A landscape with many valleys, sampled at points; each row gives a point and its height.
From any point a ball rolls to the lowest of the 2 points nearest to it. It stops when none of these is lower. Distance is the straight distance between rows; heights are no part of it.
Z_943: [106  58 108 156 102 159 103  99  80 139 116 160 124  73 164 115 146  97
 121 181 117 130 158  90]  height 219
Z_336: [ 95 109 128 150 117 152 117 132  73 141 143 146 145  99 169 124 124 139
 169  93 144  91 125  96]  height 232
Z_686: [152 156 130 137 104 110 146 176 154 160 104 120 126 163 148  98 152  91
  94  81 142 122 122 223]  height 491
Z_601: [154 155 184  80  84 140 144 141 110 121  83 142 101 150 148  95 162  98
 129  42 109 155 119 110]  height 346
Z_334: [134 143 156 145  95 154 144 187 132 127  96 147 133 178 110 101 144  92
  87  42 126  97 121 205]  height 520
Z_891: [107  87 160 121 110 133 106  79 146 127 156 179 128 149 135 127 127 194
 141  55 152  93 129  93]  height 564
Z_894: [108 137 114 157 138 149 114  72 114 147 116 170 180  95 130 132 100 148
 131 125 119 113  98 100]  height 674
Z_143: [163 122 134 120  95  59  77 185  98 107 137 118  81 148 115 121 112 119
  97 193 121 179 193 129]  height 551
Z_734: [141 131 132 180 210 164  62 152 109 155 109 131 112 105 124 113  99 168
 129 184  99 147 138 124]  height 644
Z_282: [117  81  97 149 127 118 104 110 108 150  97 155 114  87 160 118 123  99
 113 185  98 165 137 143]  height 237
Z_53: [ 86 119 104 111 133 129 186 163 134 158 125  97 122 112 160 111 151  86
 130  92 133  42 127 190]  height 412
Z_271: [171 144 139 126 118  71 119 159 113 139 158 110  74 125 104 145 114 178
 130 141 144 167 150 135]  height 533
Z_482: [127 162 107 136 160 149 122 119 106 138 104 118 155 109 114 113  88  96
 141 170 126  99 118 118]  height 322
Z_722: [132 104 162  96 128  97 113  94 131 121 153 165 113 152 149 138 117 181
 140  85 135 145 127  81]  height 554
Z_930: [108 169 114  83 145 123 131 108 117 143 111 138 171 114 111 115  76  91
 128 117 143  85 113 126]  height 356
Z_415: [ 80 114 166 106 173 135 101 111 123 159 127 182 119 121 185 116 111 185
 144 112 122  55 146  85]  height 319
Z_469: [184 132 142 143  89  88  93 136 107 144 138 136 103 127  93 143 138 165
  88 131 136 170 159 134]  height 521
Z_225: [125 106 130 108 101 100 157 183 192 104 162  99 133 190 118 127 153 131
 115  78 160  99 141 167]  height 462
Z_848: [131 100 110 191 137 153  93  94 128 143 113 164 133 119 135 132 127 175
 126 177  98 158 139  74]  height 254
Z_727: [112 104 127  78  74 146 204 103 178 127 110 104 118 122 148 128 189  98
 132  63 118  99 103 115]  height 361
Z_288: [168 162  97 122 111 109 157 135 102 159  96 115 130 110 156 125 140  86
 121 118 124 147 118 184]  height 461
Z_474: [121 159 107 165 143 100 141 175 118 141 124 151 140 148 126 140 122 150
 141 161 134 121 138 144]  height 531
Z_927: [ 71 159 122 115 178 140 206 125 130 150 135 119 161  89 151 121 125 144
 174 185 123  52 130 100]  height 292
Z_735: [104  99  86 131  89 130 139  78 148 110 107 166 204 103 146 143  92 103
 118 150 114 154  85 103]  height 684
Z_516: [ 92 160 100 146 176 158 136 120  94 135 154  76 147  82 155 123 123 162
 199 138 140  83 122 103]  height 230
Z_148: [154 164 148 120 116  89 126 159 146 123 140 111  96 195 104 115 119 130
 100 122 128 149 141 172]  height 504
Z_287: [140 183 170 140 128 130 142 167 133 129 121 133 130 180 116 121 132 180
 149  76 134 118 128 139]  height 468
Z_232: [130 119 112 131  64 102 111 121 117  93 173 133 141 131  68 155 117 131
 104 129 183 102 162 118]  height 586
Z_188: [109 105 145 106 133 142 132  95 133  93 147 111  88 146  82 126 153 118
 137 156 102  84 142  80]  height 159
Z_802: [108 105 117 142 151 118 163  97 172 134 137 136 154 147 178 131 132 148
 166 132  93 169 103 124]  height 196
Z_108: [146  88  93 124 133 109 107 137 158 110 172  98  98 141 139 160 142 132
 121 121 140 197 125 183]  height 485
Z_124: [122 125  91 143 107 136 116  93 155 120 113 184 203 117 127 152 105 137
 121 137 133 112 112 107]  height 679
Z_552: [ 83 105 146 131 112 147 116 105 164 120 139 169 148 137 117 148 139 179
 125  84 147  59 134  60]  height 570
Z_834: [166 107 107 144 107 186 100  64 111 103 136 127 149  75  86 138 142  91
 126 164 129 193 113 110]  height 379
Z_951: [153 170 146 130  83 151 160 149 125 113 115 142 143 166  93 128 127 125
 126  81 134 123 130 118]  height 437
Z_367: [141 107 131  90  77 124 170 110 142 138 116 123  87 124 152 108 174  78
 119  76 126 124 118 161]  height 341
Z_254: [ 67  92 127 104 104 107 201 147 189  91 123 155 169 161 117 139 139 124
 130 155 140  76 131  62]  height 417
Z_586: [118 125 133  91 131 171 152  68 146  92 117  91 128 128  96 130 142 100
 144 134  96 112 116  75]  height 203
Z_901: [111  91 100 110  99 115 184 143 177  73 162  83 143 155 128 150 172 113
 139 121 145 115 137 106]  height 387
Z_698: [100 106 132  84 118 104 144 152 179  99 137 116 151 187 108 126 128 100
 100  93 156  68 125 156]  height 445
Z_131: [120 142  90  96 166 143 128  90 153  90 139  86 136 122  80 130 101  90
 125 177 111 115 127 149]  height 277
Z_991: [111 118  92 173 155 148 133 114  66 151 141 105 149  79 177 137 121 151
 177 109 144 101 124 114]  height 205
Z_581: [112 133 111 137 168 108 177 148 177 115 116 124 167 164 160 123 121 126
 150 167  99 189 114 131]  height 170
Z_538: [106 101 112 122 126  84 112 141 113 149 112 139 111 133 179 123 128 104
 124 151 110 164 146 137]  height 255
Z_720: [124 122 166 104 112 140 100 142  93  93 136 128 128 151 118 118 111  99
 146  82 144 128 132  95]  height 256
Z_902: [114 132  85 139 169 169 149 101 159 119 115  80 142 121 102 140 110 126
 138 206  93 117 119 151]  height 306
Z_860: [ 62  90 111 106 153 136 175 117 180 151 122 103 140 118 161 147 141 107
 134  97 131  54 105 175]  height 395
Z_621: [181 156 154 153 115 100  70 145 110 127 136 150  92 139  54 149  96 186
  93 122 125 151 133 173]  height 499
Z_130: [150 143 102 116  31  97 152 159 100 121 141  74 100 130 123 119 176  76
 110 126 161 129 171 126]  height 360
Z_164: [148 181 132 144 168 107 149 155 116 160 110 118 124 130 127 145 118 157
 156 140 112 142 130 152]  height 514
Z_884: [132 157 112 187 157 176  62  55 122 156 117 134 168  80 126 145  82 179
 121 152 127 117 111 114]  height 666
Z_47: [182 132 158 123  94  89  63 178  76  93 140 114  70 112  75 123 104 132
  83 168 136 200 151 131]  height 562
Z_166: [114 124 165 103 133 138 107 103 124 124 127 123  86 145 101 112 129 127
 121 111 117 118 143 110]  height 213
Z_677: [192 146 132 110  23  92 149 161  83 119 176  98  85 124 136 107 198  88
 102  92 195 142 158 111]  height 386
Z_941: [ 63  79 174 125 150 143 116 122 149 159 128 194 128 151 184 110 139 146
 138 103 115  81 131 100]  height 320
Z_107: [166 193 140 127 145  97 152 162 140 152 131 112 136 155 135 140 122 162
 150  84 145 155 119 157]  height 494
Z_87: [139 129 166 100 145 114 103  69 144 127 138 137 109 140 145 136 142 173
 144 101 112 191 103  92]  height 543
Z_43: [ 76 124 120 122 181 105 192 202 169 136 127 103 105 156 137 111 151 111
 137 176 109  90 164 143]  height 226
Z_662: [134 119 126 109 103 148 127  84  92 102 137 131 159  96 137 134 110 114
 160 126 160 148 116  43]  height 190
Z_383: [149 117 112 160 131 103  67 143  62 172 136 178 123  72 125 148  99 188
 124 150 148 154 135 135]  height 563
Z_616: [ 67  83 138 116 131 103 151 131 135 138 118 184 147 137 188 115 138 136
 132  95 133  87 141 130]  height 299
Z_672: [196 131 190 131  62 119  88 137  87 101 138 144 112 158 107 116 150 102
  79  46 191 149 119 173]  height 568
Z_606: [181 146 111 128 169 167 111 103 128 126 121  86  93 101  78 139 100 123
 107 166 105 158 112 162]  height 411
Z_690: [ 90 135 143 100 178 112 179 169 162 143 136  91  94 146 112 121 149 154
 127 189  99  64 159 122]  height 253
Z_896: [ 96  78 126 129  87 127 122  99 130 112 163 155 139 136  84 143 135 159
  97 116 156  67 147 110]  height 577
Z_257: [179 134 135  89  17  97 142 184 136 107 168  93 105 135 188  89 193  72
 106  66 194 127 148 133]  height 397
Z_468: [166 128 103 136 117 173  99  94 115 108 149 100 115  89  68 151 131 137
 120 150 148 168 119 133]  height 392
Z_398: [117 131  97 122 139 146 155 164  96 149 143  83 113 100 173 126 153  82
 157  92 152  93 118 177]  height 431
Z_756: [ 69 118 127 157 198 161 148 109 155 175 139 125 160 118 176 114 141 122
 162 130 103  98 109 128]  height 372
Z_754: [ 76 158 149  92 193 105 189 139 150 139 143 112 131 126  99 129 126 150
 157 179 113  44 156  97]  height 286
Z_75: [199 110 167 155 119 102  61 182  88 127 113 135  60 115 115 139 121 128
  71 137 113 215 116 197]  height 580
Z_799: [149 131 121 157 142 211  97  65  95 133 126 111 142  63 120 120 114 105
 153 158 131 174  95  92]  height 366
Z_694: [181 181 147 125  73 123 153 174 155 112 132 107 126 191  80 117 145 119
  92 104 143 134 135 162]  height 471
Z_408: [137  98 111 120 117 104 137 140 192 104 160 103 124 187 150 153 149 141
 111 102 145 148 123 173]  height 476
Z_461: [151 170 157 105 165 118 167 109 152 131 121 103 122 148 133 146 132 151
 162  68 113 165  97 143]  height 513
Z_34: [102 125 122 144 194 110 193 187 158 136 132 114 132 167 163 119 145 107
 158 145 118 152 136 138]  height 199
Z_737: [122 154 121 160 189 200 115  78 152 131 116 108 148 102 104 141 107 155
 141 189  83 109  99 110]  height 333
Z_79: [134 142 140 137 119  86 125 193 128 102 116 110  92 181  98 117 123 140
 107 173 107 157 179 139]  height 532
Z_455: [104 100 121  93 112  99 154 140 121 117 128 144 135 130 167 128 140 112
 140 122 132 131 139 118]  height 274
Z_278: [ 88 130 157 119 148 136 130 148  75 159 125 173 117 101 186  93 120 164
 173 105 137  81 155  93]  height 273
Z_238: [134 151 147 165 201 131  89 193  95 143  88 148  81 139 124  98 101 147
 128 161  92 160 121 149]  height 630
Z_161: [150 194 107 127 118 138 167 168 126  99 105 117 176 165 102 115 136 100
 140  90 152 119 117 141]  height 413
Z_73: [ 82 104 125 114 101  96 166 159 185  65 164 106 141 190 128 128 145 123
 136 161 140 106 144  87]  height 402
Z_721: [ 67  91 127  79 115 115 179 157 225  89 126 147 178 181 125 148 139 100
 102 108 146  83 114 110]  height 428
Z_314: [138 145 130 145 179 150 101 133 132 148 135 108  91 135  67 126 112 153
 118 147  96 118 122 153]  height 436
Z_50: [179 143 161 141 160 103  63 187  95 140  95 143  60 108  92 121 100 122
  79 158  85 185 132 190]  height 593
Z_627: [ 90  94 114 155 164 140 159  78 167 129 123 126 155 109 142 140 119 140
 147 179  76 169  99  97]  height 214
Z_812: [146 150 162 148 168 110  74 158 112 138  87 148 102 155 109 112  70 140
 108 149  99 161 124 174]  height 613
Z_575: [160 138 177 139  65 147 121 171 108 110 106 145 130 169 102 114 149 100
 105  26 159 138 120 180]  height 546
Z_889: [201 106 160 156 108 104  61 212  71 131 128 123  60  93  92 130 135 131
  83 163 144 210 148 151]  height 571
Z_759: [144 146 118 144 157 170 120 106  85 142 104 124 114  90 142 125 107 118
 158 152 113 132 113 111]  height 348
Z_497: [157 103 127 103 113  84  84  74 115 120 130 164 156 109 155 142 113 133
 113 136 148 213 123 109]  height 691
Z_739: [115 136 101 179 195 191 123 101 147 165 126 121 158 114 133 126 122 156
 150 141  93  98  84 141]  height 355
Z_29: [130 121 108  76 122 160 127  71 142  78 114  84 139 109  76 126 122  69
 128 161 132 120 127 100]  height 238
Z_985: [ 91  67 118 126 105 172 123  78 106 100 135 130 157  92 133 134 150  90
 155 137 133 113 120  38]  height 166
Z_251: [125 187 117  91 138 106 140 140 134 125 111 131 177 144 115 131  89 100
 124 103 175 124 110 157]  height 384
Z_645: [ 77  91  92 146 111 166  99  73 104 112 128 160 164  71 150 126 117  86
 124 165 127 107 125  74]  height 192
Z_556: [183 170 117 130  89  94 124 146 135 164  88 116 129 124 142 128 134  84
  79 105 135 158 117 230]  height 475
Z_937: [129 136 113 162 137  78 112 140 101 167 131 182 121 120 135 137  97 176
 117 147 120 129 149 132]  height 550
Z_992: [189 159 166 102 151 126 115 102 131 137 116 119  90 139 142 135 133 156
 152  91 104 175  98 131]  height 529
Z_878: [161 135 132 157 126 121  48 120  81 142 147 175 149 112 115 133  81 163
 128 104 169 136 130 145]  height 573
Z_938: [130  97  97 108  90  99 124  71 136 128 112 172 181  91 164 151 107 109
 135 161 117 192 113  91]  height 687
Z_298: [ 82 127 112 111 181 145 179  93 170 169 134 114 164 113 159 124 130 107
 159 120 116  80  91 158]  height 385
Z_517: [112  86  99 166 148 162 112  80 141 113 122 142 146 103 139 135 130 139
 121 215  68 144 140  73]  height 233
Z_989: [127 142 126 194 190 191  46 102 133 147 126 143 141  98 129 140  82 199
 101 183 103 127 138 116]  height 656
Z_115: [151 153 111 119 146 126 122 138  88 152 128  82  95  92 147 135 136  97
 134 115 134 138 117 185]  height 448
Z_195: [145 105 141 126 123 144  86 103  77 111 139 129 126 100 126 131 140 102
 137 113 159 163 119  97]  height 217
Z_379: [121 108  99  90  60 130 194 106 199  89 144  92 147 132 119 137 183 102
 125 102 127 122 117  95]  height 374
Z_740: [153 144 155 155 125 126 103 117 121 138 133 130  82 160  59 146 116 183
 109 110 114 106 131 164]  height 469
Z_350: [ 76 152 101 146 160 127 163 128 110 155 158 113 134  95 157 133 134 158
 171 162 131  60 166  90]  height 259
Z_86: [148 139 153  99  63 126 144 123 107 119  96 140 106 144 153  98 153  63
 110  90 130 142 131 126]  height 314

Where does a ball stop that starts at each point below?
Z_334 -> Z_188
Z_124 -> Z_482
Z_50 -> Z_482
Z_941 -> Z_985
Z_552 -> Z_482
Z_937 -> Z_482
Z_408 -> Z_86
Z_860 -> Z_188
